Points on a hilly landscape, in no order, each with its height.
From any point a ball rolls to the lowest of the 3 points nearest to it. It stops when none of these is lower. Distance is the straight distance between rows; heights are no part of it.
<1026> height 219: [119  80 130 128 141 132  92 184 169 146  43  82 109 161  97 163 138 157
 140 133 207 111 105  73]
<735> height 423: [161 115 155 194 105 107 133  55 137  65 227 149 148 144 140  93 140 210
 140 135 110 159 131 120]
<38> height 421: [146 116 107 138  98 168 162 137  85 119 145 127 120 126 102 194 191 120
  66 191 151 115 145  74]
<801> height 434: [133 178 118 116 137 162 148 119 100 100 179 151 104 166 159 112 113  97
 107 145 137  87 121 182]
<937> height 226: [137 100 101 125 109 161 103 172 109 153  82  95 104 178 112 165 160 121
 124 140 145  87 141 128]
<41> height 260: [143  95  88 133 116 181 120 159  97 128 125 112  86 170 144 161 176  99
 111 181 122  73 136 141]
<25> height 414: [141 161 116 114 130 156  99 119 106  96 165 128 126 189 129 118 120 116
 132 126 115  79 119 159]
<585> height 362: [105 128 145 108 122 104 128  87 156 109 175 145 145 118 130 106 127 171
 156  87 125 134  86 131]
<235> height 341: [130 156 134 206 128 137 115  63 117  68 205 167 156 116 131  89 113 171
  71 169 124 102 105 160]
<535> height 293: [117 145 136  96 148 156 104 180 126 161 114  99  97 202  94 184 185 149
 132 135 191 102 119  75]
<652> height 355: [123 111 132 178 155  97 178  85 134 114 153 138 148  66 108  88 126 147
 127 106  89 148 121 100]
<99> height 149: [140 134  92 136 131 156 113 148 128 139  86 113 100 135 137 117 151  72
 134 126 125 130 137 156]
<476> height 430: [108 113 109 178 157  93 128  87 146  99  99 135 134  50 115  77 101 140
  86 132  82 150 131 162]
<211> height 486: [144 102 128 121 149  79 111  79 127 123 122 148 127  51 114  93 122 202
 109  82 101 142  94 156]
<231> height 455: [150 187 121 161 109 155 147  93 114  91 217 150 133 129 154  92 138 110
  79 144 118  97 136 153]
<180> height 156: [101 145 142 101 125 103  89 154 156 108 144 141 101 160 127 117 126 114
 173  81 124  95  86 139]
<797> height 461: [142  94 147  89 161  73 147  97 128 119 187 155 143 110 132  91 126 197
 136  71 122 165 106 119]
<584> height 224: [146 131 105 128 136 168 114 141 100 138 116 110  94 151 119 169 166  83
 117 155 118 122 146 154]
<213> height 239: [109 109  98 139 102 141 148 147 141 142  55 109 152 104 119 125 133  99
 135 155 142 155 138 126]
<878> height 186: [113 113 136  93 129  69 165 131 136 173  91 155 147  47 135 100 108 151
 159 118 124 148 124  88]
<304> height 385: [140 131 149 208 112 108 103  82 156  95 201 135 149 122 135 103 110 203
 112 121 115 137 111 131]
<577> height 289: [142 102 133 155 145 202 126 169  97 127 144 130  75 141 190 170 152  94
  92 175 112  89 130 169]
<480> height 120: [129  95 167 147  89 133 155 134 125 140  68 110 160 131 143 201 121 127
 120 173 155 153 138 123]
<629> height 259: [121  70 117 111 121 128  81 221 173 169  24  96  73 156 105 156 115 113
 180 136 157  97 132 112]
<602> height 304: [ 90 145 133  82 166  92 133 153 184 165  99 148 106  75 124  96 105 124
 160  93 114 129  82  95]
<546> height 252: [126 140 134 106 110 139 147 117 118 137 138 114 158 119 106 162 118 116
 133 120 123 141 140 138]
<903> height 197: [138 181 136 102 143 161  56 169 109 137 138 145 105 184 145 131 110 113
 174  95 108  61 118 154]
<212> height 453: [169 159 141 106  98 158 145 115  61 117 169 126 126 141  95 164 167  87
  90 162 134 119 135 131]
<92> height 360: [115 172 127 123 121 128 126 107 137 107 159 107 123 144 115 116 131 104
 125 100 129 118 114 139]
<943> height 557: [122 113 118 170 105 134 180  99 156 127 109 151 166  80 130 126 142  93
 149 141 121 170 152 117]
<906> height 182: [145  95 120  83 146  96 166 126 130 166  92 151 149  89 157 105  78 143
 157 122 132 180 159 108]
<882> height 198: [113 162 132  75 154 137  77 175 137 135 134 104  95 172 111 152 129  93
 174  89 126 114 134 132]
<310> height 89: [109 158 126 128 160 168  84 167 115 148 151 141  91 191 170 109 126 107
 139 111 116  74 148 175]
<382> height 213: [145  88 101 133 102 136 118 185 136 154  42  91 110 165 117 146 129 107
 140 160 165  90 131 124]
<79> height 276: [123 159 128 145 153  99 117 109 152  83 163 125 145 127 123 115 123 153
 124 111 101 107  88 138]
<94> height 178: [107 127 128 126 104 127 165 135 130 151 151 121 154  87 138 135 113 114
 123 117 131 167 145 112]
<678> height 241: [141  70  87 153 104 137 131 201 141 154  59 102 110 180 124 153 147 113
 117 192 127  54 152 154]
<474> height 443: [153 145 127 133 134 198 147 142  80  87 166 147 108 180 136 143 167  83
  95 175 109 102 136 154]
<780> height 211: [158 121 153 111 123 109 173 104  87 137 150 123 143 105 136 159 115 125
 127 108 126 191 174 112]
<173> height 347: [147 113  86 133  91 160 159 140  92 115 109 117 142 114 127 174 173  86
  81 201 152 126 131 119]
<268> height 138: [114  97 146 119 122 111 162 130 133 159 105 125 131  75 131 135  99 130
 158 117 145 166 129 107]
<841> height 317: [158 117  78 155 102 154 136 160 106 143  80 109 111 134 158 133 163  83
 112 173 120  93 154 167]
<870> height 372: [ 62 136 125  98 144 104 121 124 146 129 145 129 137  98 121 110 123 111
 159  97 120 124  93 114]
<131> height 596: [129 144  94 201 152 124 167  87 145 113 111 135 168  71  99  98 124 102
  91 148  85 119 160 149]
<607> height 449: [166 120  75 161 144 185 163 134 105 117 167 153 120 136 178 108 163  68
  82 155 136 108 138 154]
<949> height 286: [141 100 144 129 132 112 182 115 156 145  93 165 158  49 129  93 109 146
 133 143 113 167 141 100]
<236> height 173: [ 91 144 154 149 167 116  78 120 157  89 156 130 156 158 147  88 119 160
 146  99 113 113  74 147]
<820> height 232: [122 127 147  32 148  59 126 135 118 169 123 137 137  96 157 111  90 142
 135  66 129 172 122 100]
<538> height 168: [123 125 141 128 106 116 150 131  92 137 107 106 156 119 120 173 140 118
 122 147 142 144 155 105]
<617> height 476: [168 113 151 182 104  88 185  59 126  76 212 130 131 125 126  96 133 162
 130 121 107 169 158 131]
<477> height 225: [122 102 130  98 120 137 110 170 162 137  42  92 114 125 113 123 126 100
 148 133 135 134 123 125]
<143> height 532: [ 99 131 122 102 171  94  92 123 151 127 112 144 124  89 123  95 132 165
 134  62 104 105  67 125]
<12> height 309: [156 145 115  99 149 209 120 158 100 156 135 144  79 169 154 162 130  87
 113 145 106  99 135 164]
<441> height 243: [113 138  99 102 163 120 105 183 172 158  73 128  97 106 121 109 115 111
 169 105 143 145  96 115]
<437> height 427: [111 143 121 115 167 111 104 132 170 117 117 136 134  85 126  85 109 143
 132  89 106 134  93 137]
<996> height 478: [148 162 118 194 140 115 148  76 146 112 165 132 148 100 115  87 137 119
  71 132  83 128 142 140]
<643> height 202: [105  90 132 143 105 137 114 168 131 152  48  85 128 162  83 185 124 142
 126 162 172 127 132 101]
<335> height 671: [145 101 150 146 107 116 201  94 131 119 117 136 163  81 135  99 142 116
 162 149 132 208 175 100]
<29> height 285: [137 113 151 124 116 102 177  93 131 123 188 122 149  90 138 109 124 144
 132  97  95 183 151 107]
<58> height 674: [137 130 104 181  89 126 196  83 136 103 141 142 158  61 135 127 141 105
 129 137 122 158 159 123]
<394> height 123: [110 165 144 131 172 130  89 180 158 146 127 122 106 167 130 120 118 117
 174  85 121 116 123 154]
<96> height 277: [130 166 132 179 157 114 122 109 120 116 170 159 112 172 135  92 123 121
 101 113 108 115 127 158]
<605> height 425: [128  92 163 118 105  92 137  76 139  98 209 149 154 137 117  87 104 190
 143 101 132 175 108 121]
<530> height 200: [118 101  93 155  86 117 193 172 111 166  82 122 122 191 118 175 154 135
  71 181 194  68 128  80]
<36> height 164: [129 115 154  82 135  95 141 110 106 133 143 123 132  93 142 136  96 130
 135 105 133 181 140  87]
<815> height 196: [ 92 177 136  90 157 126  70 145 142 108 155 124 130 175 140 122 113 117
 163  94 118  98 108 163]
<1020> height 230: [ 98 124 120 102 141 120 137 172 161 146  55 114 123 108 123 106 116 102
 164 123 139 148 117 118]
<512> height 161: [132  95 113 169  57  94 208 131 113 147  57 133 149 180 138 187 148 144
  68 206 171 125 145 105]
<399> height 634: [163 166 135 158  73 109 166  78  98 100 207 149 142 106 118 127 159 108
 121 130 126 145 154 128]
<794> height 294: [ 91 114 150 165 136 138  56  66 149  74 159 143 148 125 141  85  69 166
  76 150 115 121  92 166]
<284> height 195: [132 123 144 125 111 143 135 136 117 143 112 110 134 146  79 191 153 116
 106 148 177 130 130  90]
<601> height 429: [120 106 144 110 123 120  76  95 120 108 188 168 145 116 125  99  79 205
 165  96 122 140  70 106]
<494> height 475: [134 163 175 119  83  83 120  96  95 107 186 150 135 136 122 146 108 134
 144 121 132 147 143 133]
<847> height 228: [171 101 133  98 155  58 185  82 123 172  97 144 148  82 158  65  90 174
 128 113 150 186 152 122]
<646> height 235: [ 92 140 179  60 156 116  95 163 134 167 118  93 106 152 109 177 126 137
 149 105 142 131 118 102]
<519> height 441: [144 109 128 176 132 108 111  57 144  84 160 133 127  57 126 108 117 173
 116 139  65 134 105 157]
<165> height 415: [ 83 125 162  90 107  94 116 128 120 127 186 142 144 132 124 140 115 152
 154  74 125 159 114 126]
<203> height 233: [134 153  97 162 156 152 152 119 134 138 115 122 137 117 129 108 148  76
 112 124 124 128 147 153]
<486> height 418: [131 123 135  32 143  70 137 150 121 177  33 147 135  79 170 143 101 162
 154 120 157 183 144  95]
<516> height 273: [149 156 124 115 146 154  58 166 141 178 130 115  75 162 151 156 134 116
 144 122 110  70 157 151]
<164> height 499: [131 172 124 140 100 124 149  86 111  94 194 137 140 131 132 129 148 102
 102 104 127 132 141 151]
<279> height 695: [172  68 141 148 101 104 193  95 117 109  92 128 163  93 168 125 114 135
 128 156 160 188 199 114]
<544> height 95: [119  90 152  96 109 141 129 150 122 162  62  98 138 101 146 177  99 143
 142 136 157 176 148 109]
<673> height 326: [127 158 127  68 139 183  82 154 122 145 139 129 111 217  88 179 147 147
 125 115 167  51 124  90]
<688> height 302: [111 143 106 157 151 146 132 119 163 129  75 116 135  92 117  90 123 106
 132 111 103 154 124 124]
<528> height 231: [126 116 123 114 130 139  84 185 146 171  62  97  83 172 110 135 133  86
 183 123 127 124 133 127]
<510> height 485: [101 146 136 138 133 150  11  73 135 101 131 157 128  72 129  54  66 221
 131 110 114 137  65 136]
<207> height 105: [107 186 162  73 100 121  89 115 105 109 204 121 155 170  94 183 102 148
 139 129 130 112 130 127]
<48> height 290: [143 162 115 106 149 163  94 156 117 146 119 110  96 186 127 132 155  93
 150 119 112 106 144 153]
<1007> height 305: [140 163 109 146 128 158 154 112 100 119 145 123 137 137 112 125 151  83
 115 137 121 127 139 124]
<702> height 288: [155  77  90 152 112 177 153 174 103 123  86 134 103 159 146 153 170  98
  92 203 124  83 132 138]
<690> height 234: [ 93 147 140 165 156 116  75 114 129  87 169 129 144 169 135  67 114 157
 121 111 116  96 104 171]
<308> height 268: [113 127 143  93 150 167  82 183 143 151 107  87 105 167  69 185 137 133
 125 107 152 107 123  78]

Where does a ball stop that starts at each point below?
<476> | <268>
<735> | <236>
<702> | <544>

Call two points neighbours if one is among the 3 nearest of the other. Go from one point of each pair to the other, from neighbour to neighbour, staying as low as possible. Name the highest point that can't be avoided.
<310>, <268> | <48>
<268>, <99> | <937>
<477>, <544> | <528>
<394>, <310> | <903>
